A landscape with many peaks, sampled at points; each row gives a point and its height.
A climber steps from a point to the highest of its 2 nearest points, and stops where none of them is higher. Distance is the straight distance between rows; heights are no part of it.
Lov (h 2.4): [143 133 103 112 135 214 164 126 137 171 144 107 110 128 158 110 109 100
 137 107 188 126 141 141 131 216  96 126 143]
Fep (h 27.7): [181 155 154  90 173 154  94 181 182 199 152  77 143 176 107 120 141  86
 119 135 103 142 112 153 130 174 154 111  85]
Penul (h 31.8): [ 96 117 111 122 133 115 145 167 136 132  78 131 149 139 105  94 105 144
 140  87 163 177  94 179 159 172 169 119  98]
ditak (h 10.8): [172 118 147 122 110 137  83 167 108 182 135 113 145 155 125 113 125 144
 118 137 113 105 121 137 149 182 128 108 106]
ber (h 47.7): [139 119 150 125 128  48  87 160 126 139 107 124 137 130  52 125 106 181
 124 140  75 163 116 145 142  87 173 121 112]
Zas (h 62.8): [158 102 128 126  85 101  72 129  77 175 148 140 172 138 106 126 149 135
 130 165  99  52 129 124 114 165  83 141 116]
kosi (h 45.5): [111 135 133 148  69  85 143  72  99  95 130 142 165 138 164 152 184 101
 129 143 131  52 144  92 112 116  58 147 124]
ripa (h 29.2): [ 98 165 111 124 157  95 108 157 151 122  92 146 114 125 110 124 107 212
 149 131 123 152 130 175 146 100 179 129 120]
zonen (h 10.9): [131 129 164 119 127 141  70 178 136 153  95 117 127 161  87 121  87 152
  99 109 106 155 105 166 173 135 196  82  91]
zozu (h 70.6): [130  80 141 137  97 137 151 121 127 122 127 115 119  79  99 103  95 110
 100 106 105 140 121 110 139 101 112 149 149]
vogo (h 9.5): [ 98 131 156 138 101 127 102 193 140 128  81 116 133 135  77 118  93 156
 121  91 135 172 103 183 183 136 193  93  92]
bofib (h 13.6): [154  83 135 112 119 152 110 158 120 175 109 109 141 126  83  77  76 117
 106 110 127 150  93 148 145 178 143 114 120]
Ked (h 42.1): [107 108  84 136  77 109 150  72  90 129 135 158 159 111 126 111 166 104
 149 121 162  56 142 119 107 151  55 184 137]
Lok (h 46.3): [142 154 124 142  88 202 122 107  94 132 146 122  88 131 193 152 116 174
 125 111 162  82 149 123 179 164 124 111 145]
deri (h 35.2): [125 149 166 135 143 185 149 146 209  96 166 110 103  86 151 164 119  91
 101 107 116 183 148 106 134  78 155 111 154]
Depe (h 14.3): [ 81 164 157 128 144 111  62 179 138 108  72 148 127 177 134 144 142 150
 133 137 124 131 119 179 149  75 193  71  81]
kan (h 49.2): [176  88 103 132  79  80  97  70  68 133 130 151 168  86  80 106  90 200
 137 147 101  53 123 116 135 109 104 177 163]
nar (h 46.9): [109 186 146 151  74 108 127 159 135  80 131 132 147 154 200 177 183 170
 134 117 145 101 141 111 179 116 128 134  99]
sev (h 18.6): [158 109 148 128  98 205 116 107 109 162 165 109  87 102 139 130 104 119
 105 128 118  83 152 107 136 159  84 126 162]
zasa (h 49.1): [134 141 126 144  78 102  91  74  57  95 113 149 126 177 184 174 153 172
 119 150 127  58 127 104 139 115 119  92 128]
vukub (h 52.3): [113 149 145 141 122 144 147 152 135 104 139 122 152 159 202 154 189  70
 128 124 156 125 120 103 128 149 114 103 109]
bam (h 23.9): [122 170 102 117 179 158 138  88 117 103 154 138 104 193 206 178 181  99
 158 156 191 125 146 107  76 133 128  93 127]
Zuf (h 48.7): [112 175 125 147  74  63 146 153 125 103 116 135 174 150 172 150 193 170
 152 115 154 106 131 121 170 131 106 159  94]
tupen (h 19.1): [ 93 170 133 113 179 162 110 148 171  93 123 143 121 180 180 155 155  93
 129 124 161 155 124 151 116 101 189  82 103]
med (h 39.1): [112 105 145 132 127  79 116 137 114 101  95 131 139 155 114 133 135 103
 109 123 104 153  98 118 120  95 154  98 107]
ruluk (h 41.1): [142 150 164 127 157 169 132 136 178 108 177 121 126 133 181 166 167  45
 108 138 120 145 141  86  95  94 131  98 141]
bukam (h 15.7): [ 75 163 133 117 166 117  72 135 114  89  71 166 115 195 169 142 154 142
 138 152 146 116 115 167 117  81 183  66  95]
buv (h 37.4): [130 170 160 122 164 130 126 159 208  95 175 115 143 150 174 186 183  64
 119 134 124 171 130 100 103  74 158  99 126]
Kato (h 45.4): [152  83 138 117 150 111  82 125  89 159 122 117 145 167 105 108 139  67
 109 157  88 109  84 115  92 148 128  94 111]
Gebid (h 21.8): [167 136 103 122 148 194 119  62  78 160 159 128  52 139 151 156 102 176
 142 155 156  98 160 129 126 151 123 101 167]
Vesip (h 39.2): [109 133 151 138 143 127 171 143 191  94 146 113 120  80 120 152 133  92
 115 114 106 188 139 103 114  65 135 139 154]
giraf (h 48.9): [150 153 124 146  72 165 107  71  65 119 148 128  94 142 189 174 139 178
 127 130 148  47 151 106 169 131 106 105 150]
keze (h 6.7): [158 155 123 122 115 118 115 185 139 172 130 122 163 142 129 112 123 197
 148 123 145 125 133 165 176 197 136 136 101]
vivi (h 30.9): [112 181 122 133 125  86 116 162 148 117 114 140 131 131 142 145 138 215
 154 133 125 131 141 145 165 115 153 143 107]
fela (h 22.5): [118 185 110 119 174 115 109  99 118  91 136 146 106 204 203 187 181 131
 148 168 152 114 142 112  79 105 142  88 117]
vepo (h 67.5): [150 121 141 129  99  66  92 157 116 167 144 136 178 130  90 117 163 135
 130 169  85  88 138 122 117 146  83 165 101]
Bafak (h 40.5): [138 115  98 130  96 114 138  78  78 125 130 144 137 130 147 123 145 142
 140 138 148  79 130 115 116 142  80 142 146]
Kituk (h 58.0): [157 162  80 122 154  77 121 103 105 134 134 153 120 128 147 140 129 244
 181 164 126  92 158 144 128 138 128 148 146]
Fef (h 37.1): [136  94 133 110 162  99 132 156 157 179 136 114 142 106  49  88 126  80
 121 140  84 159 127 136  89 140 110 154 124]
gipe (h 55.3): [104  78 101 135  97  91 136 112  84 129 113 148 179 131 104  94 162  76
 139 135 143  87 102 125 102 166  79 162 112]
zudal (h 5.7): [180 134 114 113 135 139 110 144 117 182 140 127 134 125 123 103  94 201
 146 133 124 111 145 154 153 190 129 129 135]
piv (h 44.6): [143  64  79 120 101 130 117  66  67 160 150 162 145  91  69  95 114 130
 141 145 125  61 141 135  90 161  68 174 168]
tamif (h 48.6): [107 107 123 118 183 155 170 120 153 104 110 122 120 131 133 110 122  49
 122 103 148 195 104 131  98 119 163 103 133]
Dufu (h 66.2): [134 139 137 128 133  83  92 179 104 146 106 128 172 195 141 126 167 137
 134 137 129 118  95 139 142 162 154  99  74]
sez (h 55.6): [ 96 124 101 157  78 106 153  81  94  70  90 151 124 105 148 119 108 176
 127  87 154 103 114 123 173  82 135 159 137]
tiba (h 15.1): [144  77 136 114 126 175 125 133 123 171 130 113 124 110  90  80  93  76
 104 120 114 132 114 133 116 175 104 129 135]
mugi (h 45.2): [145 147 150 126 155 196 128 115 141 129 182 116 117 152 188 164 177  38
 123 148 136 112 149  85  85 138 102  92 134]
kadas (h 37.6): [132 133 118 123 127 138 159 144 150 152 145 115 135 105 133 114 140 128
 137 126 138 126 147 128 128 162  83 165 137]
Zuka (h 61.7): [147 160  94 124 173 177 176  91 159 140 169 112  62  71 140 135  86 171
 148 144 140 135 161 116 116 122 115 174 180]
fak (h 38.9): [137  91  84 129 127 120 147  48  55 122 121 152 109 132 128 122 122 131
 137 147 152 103 123 116  85 131  95 124 162]
pifo (h 33.7): [113 106  81 108 160 125 166 132 120 143  87 139 139 143 114  74 108 120
 145 103 174 172  96 169 118 185 149 126 118]
dula (h 34.0): [122 167 112 130 120 133 138 157 132 135 131 130 136 153 185 134 160 166
 148 117 172 123 133 139 154 174 125 129 106]
Mepab (h 25.2): [ 78 140 114 126 181 118 171 135 189  81 111 134 103  99 106 136 105 122
 136 105 137 206 127 147 103  58 175 132 153]
duraf (h 41.3): [128 122 137 121 176 194 152 120 142 135 163 110 127 154 167 128 165  10
 133 137 158 130 127 113  86 166 108 104 125]
Sivu (h 47.6): [155 146 133 125 143 134  97 147 145 155 126 126  99  99  94 116  64 230
 135 136  94 135 138 160 178 134 169 134 131]
rur (h 45.9): [132  84 114 128 108  21 120 102  85 110  87 151 171 138  78 110 129 148
 122 155 100 126  94 122 103  98 122 141 123]
Kal (h 31.4): [121 169 144 119 168 200 135 140 194 108 155 118  84 115 164 158 104 126
 109 116 138 166 147 125 137 103 163 113 145]
tute (h 10.7): [ 79 105 157 160 102 150 123 138 133  75  83 132  95  87  99 127  70 147
 101  84 110 164 112 149 174  63 188 103 135]
zigok (h 61.6): [ 95  81 113 132 118  58 166 138 114 112  84 127 173 121  87  92 137 100
 135 106 142 169  86 136 120 126 129 145 117]
Vuz (h 60.0): [119 117 181 136 125 120 143 186 170 130 128  88 158 125  79 136 143  45
 117  96 112 192 110 132 134 119 158 103 105]
sab (h 42.5): [103 111 123 128 151  83 185 115 160  97 120 123 131  91  99 127 132  97
 128 126 106 184 132 108  88  67 115 155 154]
datu (h 38.2): [134 102  88 128 139 121 150  94 110 133 107 144 107  88 102  85  66 197
 134 113 129 143 122 150 139 130 148 154 158]
Rep (h 76.8): [130  95 112 128  75 155 138 137 122 168 139 132 156  78  95  76 111 122
 130 101 145  90 140 147 155 191  80 188 128]
vur (h 29.7): [131 144 183 153  79 104 117 136 138  90 140 122 151 130 167 178 164 103
  99 143  85 107 138  79 142  78 111 111 118]
molo (h 12.7): [116 142 148 108 160 116  64 171 134 140  88 138 123 178 111 121 122 150
 124 128 109 147 109 179 141 113 202  80  86]
sipi (h 8.2): [100 166 175 133 116 145 118 206 191 120 107  98 127 125  79 143  95 135
 131  80 131 193 129 177 176 122 197  99 104]
Vun (h 44.8): [118 180 152 150  79 114 151 155 160  96 154 118 155 121 187 170 190 130
 135 126 136 102 150  90 164 109  86 157 114]
ful (h 71.0): [111  85 121 131  80 163 172 134 128 138 121 118 145  86 113  75 112  92
 119  83 164 130 118 133 153 171  93 167 136]
vaf (h 48.1): [145  86 120 125  90  65 102 133  83 139 108 144 176 132  94  97 131 141
 127 145 118 101 101 125 122 141 112 141 115]
zoz (h 49.4): [107 137 104 127 155 148 165 119 152 108 117 130  93 103 131 121  93 159
 129 110 142 170 132 138 131 111 145 142 151]
musuv (h 73.3): [156 158 136 116 144  62  84 164 124 157 125 128 154 183 137 144 176 158
 139 163 100 120 124 130 122 139 140 115  85]
zok (h 20.9): [118 168 140 131 157 155 112 126 133  88 139 143 113 179 202 172 166 101
 121 141 141 133 137 109 109 100 159  82 116]
petem (h 61.0): [120 111 128 132 126 176 160  96 119 125 157 128 115 114 156 135 157  55
 128 134 142 109 153  96  93 142  68 134 144]
nam (h 43.8): [ 94 107 109 146  85  83 168  75 104  94 121 149 167 118 136 122 172  72
 132 133 138  81 130 102 100 122  61 166 125]
Pob (h 51.8): [161 135 155 131 114  88  87 168 131 153 129 115 129 103  75 122  90 208
 121 137  77 138 131 138 175 114 156 140 122]
Zuzas (h 15.5): [ 78 160 128 136 160 170 137 125 160  70 116 155  99 130 178 147 126 128
 130 114 163 156 141 139 126  81 168 103 135]
ganeb (h 13.8): [ 72 152 121 140 150 208 148 124 155  82 103 144  74  99 158 128  78 156
 128 107 170 148 138 158 155  93 171 116 149]
Baze (h 55.2): [157 131  91 125 118  64 113 117  91 134 125 157 162 121 124 114 118 240
 169 143 120  90 140 148 153 147 135 154 130]
migu (h 17.2): [ 76 165 116 109 191 169 101 131 129 104  88 158 103 193 180 128 143 118
 150 138 182 130 119 178 112 111 184  72 102]
Neku (h 58.3): [108  96 121 148  66 118 148  78  80  75  97 142 144 123 154 117 127 125
 109  96 151 103 103 105 147 100 115 134 137]
geme (h 73.5): [114 112 179 143  90 147 126 161 160 133 159 115 143  87 110 139 151  58
  96 129  82 114 152 104 127 120  85 153 113]
mupez (h 37.9): [128 144 115 105 187 152 154 132 157 127 147 116 129 160 167 132 162  62
 140 131 159 158 120 116  86 146 129 113 125]
Gapu (h 55.9): [116 140 149 137 119 141 125 172 124 120 117 119 146 170 176 138 160  97
 125 107 148 138 103 128 153 155 146  95  86]
Peran (h 50.6): [166 100 112 119  93  75 100 153  85 163 120 150 191 131 102  90 122 189
 155 128 137  97 114 149 149 178 119 145 109]
baki (h 50.8): [111 136 135 145  68  89 142 154 112 120 120 129 178 146 159 125 182 121
 140 110 156  97 113 122 161 151  99 144  92]
zan (h 52.9): [110 152 134 124 136 187 127 151 155 119 110 127 101 136 155 125 100 146
 119 100 155 156 129 151 162 148 164 103 122]
mumo (h 61.4): [129 178 100 127 157 123 104 123 118 129 122 155  98 133 156 136 114 237
 164 154 133 104 151 156 142 133 157 130 130]
biki (h 52.8): [167 106 105 131  83  86  95 133  77 141 119 153 180 108 107  93  93 238
 157 112 138  88 118 152 184 156 144 154 127]
rigi (h 56.6): [121  98 110 134 130 192 166  53  75 132 157 134  98 132 155 142 149  55
 138 139 178  98 145 105  85 158  69 111 154]
detu (h 1.3): [130 145 142 121 129 224 166 154 174 140 147 102 121 125 178 127 119  74
 118  97 176 149 140 127 145 191 116 116 130]
funom (h 69.1): [167 154 104 128 140 175 154  96 139 169 176 108  86  69 136 127  91 182
 157 146 133  91 171 125 140 162  97 165 172]
kadol (h 7.7): [160 156 137 113 133 134 114 196 171 184 124 109 150 139  97 107 100 168
 135 113 128 166 123 172 174 189 153 125  95]
rebet (h 49.9): [156  74 149 128 127 169  79 113  80 162 145 116 125 156 120 120 139  44
 102 150  97  79 105 103  98 159 102  91 125]
roz (h 53.5): [110 138 105 151  68  51 133  83  92  76  88 153 163 122 136 124 133 197
 139 106 143  91 111 121 169  85 131 165 121]
Fenen (h 76.0): [163 153 117 127 109 172 133 129 145 183 178 109 115  72 132 128 122 173
 151 135 126  69 179 134 162 186  77 180 150]
rokin (h 60.8): [120 145 158 139 110  98 112 204 127 137 105 111 171 178 127 135 161 111
 129 110 139 151  97 144 170 155 163 102  69]
loze (h 29.9): [137 161  68 122 146 108 169  79 100 138 146 144 117 134 162 143 163 182
 184 151 185 103 162 131 101 157  87 155 155]
Dek (h 17.1): [ 69 191 136 118 177 161 101 155 195  74 132 151 104 148 184 165 145 131
 141 134 163 144 144 152 120  51 178  88 125]
zade (h 34.3): [170 108 142  99 160 117 110 171 161 203 136 100 150 127  57  87 110 105
 122 137  95 158 124 156 117 166 131 139 108]
keto (h 51.4): [150 119 105 142  62  60 116  71  84 109 111 151 173 100 105 111 117 203
 144 121 129  58 120 112 163 103 109 180 140]
noliz (h 42.7): [ 90  81 127 131 148 108 137 140 137 141 140 139 157 113  81 102 164  19
 121 137  93 128 117 123  75 155  87 164 107]
revip (h 37.3): [127  56  74 122 123  98 145  63  51 129 101 154 146 133 104  85 119  99
 142 139 154 111  92 126  72 150  91 137 154]
Kiduk (h 20.2): [171 112 125 131 114 212 114  79  80 154 150 114  67 111 145 132  76 160
 115 129 135  88 146 119 148 156 118 110 166]
vebu (h 60.4): [146 115 164 144  48 104  89 157 122 150 156 124 167  81  76 110 131 146
 112 133  90  74 144 116 179 127  85 193 113]
kupe (h 4.2): [136 160 170 138 114 124  71 155 130 119 126 123 100 140 139 164 119 185
 105 142  79 115 140 120 169  89 163 103 114]
gega (h 60.9): [146 100 157 135 104  86  92 123 107 116 114 123 117 111  85 131  94 160
  95 142  60 130 115 106 139  68 141 128 139]
gaz (h 12.1): [ 78 119 138 165 122 176 151 102 131  61  96 149  83  89 146 125  81 137
 107  94 139 157 125 138 155  63 173 109 156]
tep (h 58.6): [155  97 125 127 101 116  72  98  58 166 147 142 149 168 120 145 167 100
 124 179 104  38 120 108  89 164  74 104 122]
dogop (h 34.2): [129 166 154 130 158  95 115 148 155 101 143 125 152 175 174 181 192  80
 121 156 106 135 125  95 100  88 142  99 105]
voz (h 40.0): [140 110 116 115 134 130 127 136 121 178 150 125 146 123 109 102 149 104
 138 143 122 104 137 132 102 181  79 147 122]
Gevek (h 9.1): [140 161 145 106 147 166  98 181 181 159 108 109 118 153 102 122  88 152
 118 107 126 169 123 181 166 155 185 103 100]
zeti (h 5.4): [148 175 180 129 119 146  85 187 161 144 141  98 112 146 141 161 123 164
 107 128  94 134 137 126 176 127 158 111 102]
per (h 47.0): [171  79 105 131  73 130  86  70  62 159 152 154 155  86  77 120 104 166
 136 147 110  33 139 118 126 138  80 169 168]
Naz (h 60.7): [123 115 139 141 123 123 106 122 122 108 106 129  88  99  94 124  73 185
 105 124  84 138 118 134 155  78 167 123 136]
Musir (h 33.3): [146 142  81 136 152 185 165  63 101 135 145 132  55  96 142 128  67 198
 156 135 156 110 156 137 140 137 135 148 179]
Gosel (h 16.7): [145  97 138 120 123 208 136 123 136 174 164 111 101  92 112 104 105  75
 106 124 117 109 151 121 113 175  77 143 144]
Kima (h 56.0): [163 127 168 141  71  87 100 172 128 157 149 105 149  80  68 112 107 187
 121 134  81 112 138 126 192 123 117 170 117]
pag (h 42.4): [125  82 102 122 109 138 120 103 101 166 158 150 138 101  85 101 140  95
 132 142 108  78 147 133  88 179  64 174 132]
Fesap (h 54.3): [143  87 130 128 118 162  92  73  57 153 154 130 114 156 129 150 154  60
 116 167 120  60 121  98  85 151  75  92 138]
Losup (h 35.5): [129  80  86 115 148 128 154  99  86 142 105 135 134 135 119  83 115 106
 139 121 164 141 103 136  97 171 118 126 136]
rak (h 24.4): [180 131 141 101 160 181  92 156 139 199 137  91 129 175 121 103 114  85
 116 126 127 123 111 152 136 204 144  93  97]
roveg (h 12.2): [149  98 144 118 119 132  98 179 119 193 124 110 166 141  89  86 122 104
 118 129 117 123  98 143 144 199 122 121  95]
bef (h 28.3): [136 173 118 119 177 196 145 111 165 117 163 120  76 132 176 157 114 139
 130 137 152 143 160 115 108 122 136 129 157]
puza (h 45.3): [101  97 119 132 157 108 176 114 135  94 108 130 135 120 124 115 138  62
 124 114 135 182 109 112  88 100 129 125 137]
dapab (h 73.7): [162 140 138 125 126  22  93 145 120 155 134 138 169 138  97 133 154 177
 134 182  69 107 138 121 112 111 107 144 108]
zodiv (h 31.3): [133 149  81 129 140 137 165  82 111 121 138 135  90 108 160 137 120 186
 159 132 160 116 150 125 124 129 111 158 162]
bem (h 54.1): [128 109 160 126 163 156 138 154 163 124 127 104 140 137 125 123 137  28
 111 104 123 178  98 123 124 131 161  88 119]
tir (h 32.4): [ 87 168 107 137 114 103 138 157 134  98  97 148 140 142 167 138 152 191
 158 109 171 136 125 154 165 131 147 142 105]
tud (h 31.7): [127 134 185 148 117  91 111 151 136  94 126 127 152 159 146 175 167  82
  99 135  85 142 119  94 126  73 144  87 105]
mar (h 45.7): [127  81 132 120 145 121 120 117 112 153 143 129 132 125  94 112 143  49
 117 155  86 109 123 109  69 142  80 138 123]
rogag (h 50.3): [132 160 120 117 153  87 157 150 178 138 149 116 134 100 112 137 149 147
 144 147 107 149 152 112 108 109  98 175 142]
sunis (h 39.9): [108  89 128 121 144 103 162 135 161 139 137 125 140  84  69 103 140  56
 122 135  92 159 134 118  77 115  85 174 135]
Repa (h 82.0): [153 153 146 119 148  32  84 142 122 136 116 132 150 179 114 156 162 153
 123 178  69 125 121 115 101  90 140 114 100]
Dizo (h 73.1): [116 153 148 126 154  48 111 135 148  99 109 138 135 159 120 173 159 131
 120 152  78 152 125 114 102  58 158 106 116]
kisag (h 52.7): [101 112 108 141  72  95 148 119  88 120 116 146 196 144 152 110 193  82
 144 116 170  68 112 113 132 166  70 163  94]
sosak (h 53.1): [124  72 117 139 101 159 142  44  53 112 135 144 117 129 139 132 134  59
 119 142 151  82 122  95  85 130  74 108 157]
pati (h 55.0): [131 162 105 117 177 124 171 120 180 124 155 112  95  85 130 134 117 156
 143 139 124 161 149 113 104 104 116 174 165]
Tisi (h 65.7): [100  76 120 133 106 121 175 128 122 108 105 126 151  96 101  87 121  76
 119  91 148 157  98 126 129 132 111 144 130]
gufiz (h 57.9): [114 108 127 121 132 169 136 129 111 118 101 131 118 150 150 112 112 107
 114  98 151 150 105 139 137 160 154  92 114]
fuso (h 36.6): [123 105 154 132 129  79 129 138 133 124 127 121 151 130 104 135 154  69
 114 148  85 141 118 100 101  96 114 124 116]
lem (h 31.2): [158 142 165 108 152 112 110 191 177 176 141  91 143 144  86 128 139  99
 119 133  97 164 126 137 128 136 144 128  99]
gugu (h 54.0): [122 137 126 140 122 131  94  89  82  98 105 151  88 144 165 148 106 189
 120 143 121  94 135 126 138  95 148  98 133]
burif (h 47.3): [123 121 130 143  66  86 121  68  70  85 107 145 156 161 168 153 158 123
 116 145 132  60 114  90 123 113  95 113 123]
deve (h 6.8): [123 161 180 137 102 149 111 204 169 134 125  97 138 144 122 148 125 132
 109  96 126 165 128 144 185 139 171 104  92]
Nuge (h 43.0): [106 110  75 135 154 120 182  61  98  98 104 154  93 113 131 107  96 159
 144 124 159 150 128 132  98 108 128 152 165]
mapas (h 66.3): [137 122 158 131 130  65 104 110 122 102 118 131 118 140 114 156 128 140
  94 158  55 131 126  92 110  55 135 112 131]
fif (h 63.4): [122 101 145 128 127 164 147 133 136 122 115 119 111 115 122 114  99 103
 101  98 123 164 116 122 136 117 146 106 136]
gef (h 27.3): [ 76 145 118 123 164  98 134 152 167 101  84 141 114 122  88 126 110 159
 147 114 133 188 121 172 122  77 183 125 128]
posip (h 84.4): [147 132 136 127  86 177 130 158 158 187 162 113 138  78 111  97 111 144
 135 110 131  89 160 146 180 203  79 185 129]
kifuv (h 78.8): [102  96 139 158 100 118 175 124 146  87 105 113 119  72  87 117  93 125
 111  80 111 174 119 123 152  73 145 148 152]
nuton (h 71.6): [ 91 106 149 149 115  87 154 142 146  81  97 120 135 102  86 136 121 105
 117  93 111 195 116 127 133  71 164 121 129]
Zun (h 65.6): [135 123 174 148  67 111 111 150 138 139 157 114 139  87  96 136 138 116
  98 140  70  95 153  99 149 102  80 171 122]
lup (h 27.9): [124 144 183 157  75  92 115 151 141  85 130 118 132 116 130 173 140 143
 101 125  80 131 134  97 171  63 141 124 121]
fupo (h 3.5): [161 148 105  94 177 196 146 132 160 181 143 105 109 141 137 104 107 105
 138 123 163 151 137 152 111 203 124 124 130]
bev (h 35.1): [134 163 136  95 176 190 158 162 240 126 160  93 120 122 123 139 108  75
 115  97 153 201 132 141 125 130 164 119 133]
Duv (h 44.7): [111 150  95 118 192 185 180 109 188 104 145 126  74  99 139 128  83 133
 128 115 161 188 143 130 102 101 150 147 166]
fopu (h 4.6): [163 141 108 105 155 183 129 129 144 176 131 114 103 127 131 107  77 162
 133 119 148 140 140 158 138 191 139 121 144]
lis (h 23.1): [ 97 151 103 124 187 127 185 122 194  74 143 136 111 105 144 152 133 104
 136 120 154 196 139 114  85  67 144 141 162]
Vug (h 35.7): [147 146 108 124 119 109 136 140 120 157 142 130 143 130 152 124 151 168
 156 137 146 108 146 135 131 170  98 146 127]
Rezut (h 65.5): [105 118 166 140 125  89 159 176 179 107 112  93 146 106  55 141 129  70
 132  84 116 220 120 135 119  86 176 114 126]
Ziri (h 66.4): [116  74 121 138 123 120 125  88  95 100  95 143  98 103  95 106  72 146
 101 117 100 152 100 119 122  78 154 123 159]
seta (h 40.6): [134 118  76 111 170 105 167  98 122 140 118 144 112 110 113  95 103 169
 154 132 143 156 132 143  90 135 124 154 156]
Lifu (h 25.7): [134 171  95 104 201 182 146  87 147 124 168 129  81 169 182 162 148 123
 156 152 190 149 159 120  75 130 135 111 146]
vibi (h 42.0): [131  89 140 122 157  61  93 133  92 132  98 125 157 173  97 115 142  70
 112 150  91 141  71 119  97 114 154  96 101]
vam (h 49.5): [125  65 117 126 143 157 134  66  86 131 144 137 108 120 109 112 128  36
 110 153 114 108 126  99  61 128  79 120 152]
zufit (h 57.4): [150 142 109 126 146 115  99  95  94 133 127 144  87 124 138 135  96 213
 137 154 103 105 143 132 129 108 147 123 149]
Podif (h 23.5): [159 159  99 111 186 176 121  66 111 153 167 130  59 164 158 164 132 155
 154 166 156 119 164 123  84 133 126 103 159]
mufe (h 49.0): [128 165 137 135 122 162 143 125 131 112 168 122 129 154 213 177 197  81
 135 148 155  97 153  90 102 139  84 112 129]
podu (h 51.3): [123 159 129 148  90 130 114  93  94  90 127 138 103 140 187 169 138 172
 123 136 129  85 141 103 154 103 122 120 133]
pibim (h 58.2): [104  72 105 127 140  64 146 135  93 133  99 135 181 143  97  84 154  67
 139 134 134 132  77 128  95 156 107 138 108]
kibe (h 61.5): [112  71 127 148  67 113 132  90  81  79  89 142 130  99 106 106  86 138
  94  89 123 123  89 109 155  79 137 137 148]
vis (h 35.6): [141 118 105 126 151 178 129  86 100 137 120 139  68 110 123 107  56 183
 124 125 137 131 136 144 135 136 153 126 164]
nuru (h 31.0): [138 166 170 108 155 155 135 194 240 134 173  74 138 127 104 160 134  72
 117 102 120 198 139 135 125 105 169 115 119]
Nufe (h 45.8): [ 83 118  85 137 158 129 211  95 148  77 102 144 101  92 132 108 105 138
 140  98 166 182 129 137 110  93 138 159 162]
luk (h 48.8): [118 154 124 138 118 177 131 126 124 116 121 131  88 120 173 134  98 185
 129 108 152 118 140 139 177 137 146 128 137]
Nezof (h 46.4): [156 132 137 113 149  81 115 135 148 158 138 118 126 116  99 128 137 146
 127 161  81 140 138 113  98 108 108 143 131]
giged (h 44.3): [129 126 132 120 154  71 129 148 141 133 110 124 130 126  85 124 122 148
 128 131  94 173 123 134 116  94 148 135 124]
tene (h 66.5): [118 119 152 136 107 144 145 136 139 121 146 122 142 114 146 135 165  63
 116 128 116 120 137  99 119 125  85 132 123]
rozup (h 39.8): [123 140 121 104 184 185 174 129 211 119 139 108  91 102 111 123  84  90
 116  97 142 207 135 141 107 105 163 128 159]

Call two points neighbours if one is among the 2 nearest of the other. Go from one point of each pair to the other, from neighbour to neighbour, staying as high as possible. Name the lowest point that can't be avoided.
kifuv / mumo => Lok
Ziri / Repa => Naz
geme / posip => giged

Where does a climber stop that starts at each point below?
rak => geme
bef => kifuv
Penul => mumo
med => Repa
gef => Ziri
loze => Ziri
Vun => posip
